Points, in no order, along strands that fork and pass close to each other.
Points whose rows are less than 90.9 apart are linked; no others are.
J_131: [ 25   7   8 -20  41   9   8 -61  44 -15 -21 -15  -4 -17 -25  32  19   3
 -22   4 -20]
J_992: [-32  -7  -7 -37  -8 -47 -15  63  -8  16 -40  -2  15  42 -15  38  -1  27
  -3   3   5]
J_985: [-18 -26 -13  15 -13  -7 -29 -30  58  -8 -20  19 -18 -24  -1 -36 -13 -23
  28 -25 -12]
J_661: [ 45  34 -13  27   7   3   9   3 -14   8  -1 -40 -29  -9 -11 -27  26 -33
  29  11 -24]
J_640: [ 22  12   6 -12  14 -13  -3  -7  35  -3   6 -18  -5 -16  -8  37  19  -2
 -31  19  -8]
J_59: [-10  15 -13  -9 -23 -39  -2  42 -14  37 -13  -7  -2  25  -6  58 -25  38
 -21   1  -1]
J_679: [ 12  28  11  23  15  10  30  19 -26  16  -2 -43 -44  10 -13 -28  23  -6
  40   9 -64]
J_90: [ 39   8   6  20   1  28  68  -2 -24 -30  21 -10 -29  13   2  -6   6 -27
 -22  18  21]
J_937: [ 26 -22  13  18 -13  49  19 -34  -1 -18  25 -31  -2  34 -14  -8 -24 -15
  -4 -12  20]
J_150: [ -5  22  21  36  -1   0  13   9 -17   9   9 -17 -41 -31   6   4  13  21
 -15  15  -9]
J_461: [-29 -20  35  16  16  37  46  24 -44 -16 -12  -4 -53  -1  -2 -17  18   5
  -2  -1  -8]
J_64: [ -3  52  16  25 -40  -9  19   3 -57  17  30 -11 -44  -1  29 -34   1 -18
 -40  13  16]
J_778: [ 53  17 -10   9  -5 -36  16  31 -22  27   3 -12 -28  -5 -27  38   6 -15
  -5  35  -9]
J_622: [-32 -39   6 -20  17   0  12 -75   2  -2   5  68  32 -23  -6  24 -36   3
  -8 -10 -41]
J_696: [ 69  40  -2  14 -21 -43 -43  -1 -30  52  20 -25 -43  -7 -28  -4 -23 -16
  -8   3   6]
J_912: [ 18 -24  -2   5 -18  24  -3 -25  41 -11  37   0  26  16   1  -2 -37 -20
  11 -14   1]
J_29: [  7 -41   6  19   4  31  -3 -80  -1  -9  35 -22 -14   7 -30   0 -32   4
 -10 -11 -13]
J_303: [ 27  15  -1 -10 -37 -71 -27   0 -10  27   6   2  20  -5  -3  10 -34 -13
 -38  39  20]
J_500: [ -4  12  29   2  34  15   4 -19  18   4 -16 -17  -9 -16 -29   6  -3   1
  45   4 -60]
J_966: [  5  -4 -61 -14 -15 -16 -32  26  10  20  40  19  41   9  29 -16  -4  16
   4 -22  40]
J_358: [ 32  27   0 -12  37  11  35 -60  26 -33 -39 -35  -8  -7 -20   4  14 -26
  10   9  -6]
J_519: [-43 -31  30  10   3  34  35 -33 -45 -20 -18 -12 -18  22 -10  -8   3  11
 -12 -12  10]
J_507: [-51 -17  -9 -40  24  -3   9  -8  29 -24 -28  34  41 -17  29  15  -6  47
 -21 -19   1]
J_540: [  8 -39 -27  -3  -4 -19 -26 -25  70  -8  13  26  10 -20  -3 -25  11 -36
   0  -5  -5]
J_246: [  5 -31   7  20  15  31  -7 -44   6 -31 -19 -24 -22  -8 -21 -35  18 -18
  29  -5  23]
J_863: [-43  -5 -40 -34 -13 -53 -33  37  17  11 -18   3  27  26   9   9   4  40
  -5   0   2]
J_625: [-32  25   8   3 -11  23  37  -5 -20 -14 -11  -1  10  25  20  23 -18  32
 -11 -24  14]
J_699: [ 41  11 -14  25  31  14  35 -27 -29   5 -15 -72 -27   1  -1 -70  26 -21
   5   7 -30]
J_529: [-49 -35  -7  -5  -6 -11  27 -25  23  -3  11  53  43 -28  19 -11 -45  -5
   7 -14 -36]
J_342: [ 11  -5 -40   1 -30 -23 -50 -17  50  -7  -3  20   1   0  26 -30   6 -31
 -13 -30  32]
J_245: [-11   8  12  26  -8  14  29  57 -41  -9 -12  -1 -72  19   7 -22  28  -2
  13   1 -12]
J_779: [  1  -7  12  39  -4  16 -28 -21 -21   3  42  17  -3 -17  22 -52   2 -11
   5 -24  24]
J_643: [-29   0 -14  25 -18  11 -30  18 -15  -2   8  31  11 -19  43 -46   0   8
  37 -37  30]
J_434: [  6   2  17  21  14   6 -32  16  14  12   8  -5 -11 -50  -6 -40  17 -16
  54  16 -33]
J_635: [-22 -37   2  30  -4  40 -10  -8  -7 -29 -25 -14 -15   8   5 -29   7  14
  10 -34  52]
J_306: [  5  -7 -14  19 -15   9 -30  -1  31 -18 -18  -7 -19  -4  13 -11  16  -5
  -6 -21  40]
J_76: [-22  34  36 -62  27  14  21  22   2 -13 -51  41  14  15 -19  42  17 -19
   1   8 -23]
J_537: [-17  -4  -8  -9 -15   7 -39  55   8  -6 -16  19  23  -3  25 -21   9   4
  36 -20  35]
J_598: [-32 -12 -28   7 -20  17  17 -28   7 -31   6  10  35  12  38 -30 -35  11
  16 -23  31]
J_424: [-20 -23 -44  -8 -12   2  24 -31  26  -7  37  29  53 -13  38 -12 -46  11
  -6 -10  -1]
J_123: [-24 -43 -25 -20  25  26  -4  40  11  -3  25  26  49 -19  32 -22  -8  38
  18 -10  19]
J_352: [ -2  14  -9  -5 -46 -32  -1  39 -22  17   3   5  42  20   8  16 -14 -21
  22  24  27]
J_892: [ 11  11 -22  18 -18  22  13  36 -27  13  34  -5  25  22  28   8 -17  23
   0  -7  33]
J_273: [  9  23  12  -7 -24 -21  20  20   2  -9  -7  -5  18  -4  -2  24   5 -41
  15  34   2]
J_693: [ -5  28   4  30 -29 -22  -7  30 -24  22  -8  -9 -30  -2  -1  32 -11  26
 -20  -5   4]
J_961: [ 10 -18  -9 -24  11 -41 -39  10  49 -12   1  -1   8   0 -12   9  52 -15
 -36  21  -1]
J_401: [-34  34  41 -32  37  10 -12 -15  22  -4 -42  23  -8 -21 -28  15   5  -1
  31  -1 -60]
J_317: [ -8 -61   2  -4   1  38 -12 -67   8 -13   7   5   9  27 -31   9 -39  -4
  30 -31 -21]
J_998: [-28   1  27  -4  23  48  31 -28 -21 -29 -45   9 -20  19  -8  24  -1  25
 -18 -30  17]
J_244: [-16  51  31 -45  19  -3 -12  -4  23  21 -40  32   0  10 -27  42  15  -5
  -6  10 -53]
J_599: [ -8   6  39  38   7  21  17 -29 -22  -2  26 -12 -14 -37   8 -29   9   3
  -1  25 -13]
J_721: [ 26  19  19  18 -17  21  40  -6 -44   7  50 -24 -29   4  20 -25  -1 -10
 -56  14  12]
J_620: [ 15 -41   7  19   0  41 -12  21   9  -6  36  10  26   0   3 -16  -9  -3
  30 -10  15]
J_14: [ 22   1  12 -16   1 -72   6  29 -20  41  -8  -1  -1   3 -38  42  14 -10
 -23  61  -5]
J_511: [-16 -17   5 -47  11  -5 -16  76   8   3  -5   1  32  26 -15  35  14  17
  -6   3 -19]
J_669: [-35 -25  14 -12  13  20 -23  34  23 -43 -44  12  -2 -14  10 -13  -5  -1
  27 -15  18]
J_943: [ 16   3 -22  -9 -13 -45 -22  46 -38  29 -16  14  23  23   3   6   9 -12
   8  -2  65]
J_65: [ 31  19  -6  24  -5 -11  33  44 -38   5  -2 -12 -77  29 -13   0  25  -4
  34  18 -42]
J_868: [ 13  41 -11   4 -59 -33 -27   1 -31  16  21  -1   9 -10  25  -2 -53   5
 -32  10  23]
J_172: [  1   4  27  17  30  13  -5  28  -2  -5 -13 -12 -35 -52 -10  -2  25  16
  16  16 -14]
J_261: [ 11 -15  10  -6  18  18   1 -69  39   0  14   2   3  -4 -21  28 -23  10
 -21  -8 -29]
J_126: [ 10 -13 -52 -39  -9 -39 -23  36  -1  20  28  -9  62  39   7   7  10  18
 -21  15  37]
J_509: [-33 -18   9 -28  25  -1   4 -62  30  -9 -15  53  30 -21  13  31  -5  19
 -40 -14 -19]
J_154: [-24   9  24 -26  14  30  21  34   0 -38 -49  15  -5  10  -6  19   2 -15
  20  -9  11]
J_365: [-14 -10 -21  32   0  45   6  13 -27  14  41 -14   8  26  23 -25 -14  50
 -12 -38  32]
J_984: [ 24 -23  -1   1  25 -14 -46  28  29  15  20  11  -4 -43  -3   1  53   2
 -16  16  -1]
J_644: [ 15 -15   2 -17 -11 -72 -31  23  -9  39  17  10  33  14 -14  16   8  -3
 -43  42   6]
J_766: [ 14  28   6  19 -32  11  33  10 -21   2  45 -15  11  11  14  16 -30   0
 -27   7   4]
J_377: [-10  13 -67   2 -30   0 -21 -12  15  -1  14  12  18  11  45 -39 -34  20
  10 -36  40]
J_968: [ 30   7  18  12   1  16  34  17 -13 -21  15  -3   2 -20   0   6  21 -31
   2  34  19]
J_977: [ 18  30  22   9  38  27  41 -40 -12  20  13 -32  -7  -8 -28   7   0   7
  10  13 -78]
J_495: [ 16 -18   0   4  42  25  11 -74  -1 -18 -39 -51 -16   1 -37 -14  12 -10
  39  -5 -24]
J_265: [-15 -29  14  42 -16  16  -1 -49 -24   9  51  -2  -2 -14  22 -38 -15  11
 -22   3   6]
J_39: [ 12  14   7 -39  -2 -49   8  15   9 -10 -27  -3  12   2 -19  47  29 -21
 -21  47  -2]
J_89: [-47  26 -17 -45  -5 -30  -8   2  25  -6 -24  21  41  21  20  41   8  36
 -19  -8  -2]
J_999: [-12  21  15 -12  22  32  52   9 -20 -34 -49  29 -47  37  -3  25   7   5
   7 -29  -3]
J_810: [ 46  22 -18  -5 -19 -55 -66  -7  15  41   4  -9 -20  -7 -13 -11   4 -38
   4   8   2]
J_964: [ 30  26  -5  14   5 -30 -60  15  15  37  -7 -16 -29 -32 -15 -14  29 -19
  33   4 -23]
J_360: [ -1 -37   5 -24  16  34   6  46  13  -6  14   1  44  10   4  24  -2  15
   8  -6   5]

A fork is a point with three links, a tip a point with one. Leave the first point through the second and follow the links. Name the first fork or tip that comes.
J_863 / J_89: J_126
J_126 / J_966: J_992
J_985 / J_540: J_131

Follow the links from the first point to the second, and from the first to the third. Name the last point that the two ways share.
J_964 / J_154 / J_377: J_150
J_622 / J_625 / J_342: J_992
J_244 / J_699 / J_89: J_154
J_696 / J_721 / J_679: J_150
J_365 / J_779 / J_507: J_992
J_39 / J_172 / J_985: J_131
J_64 / J_635 / J_693: J_131
J_977 / J_461 / J_172: J_154
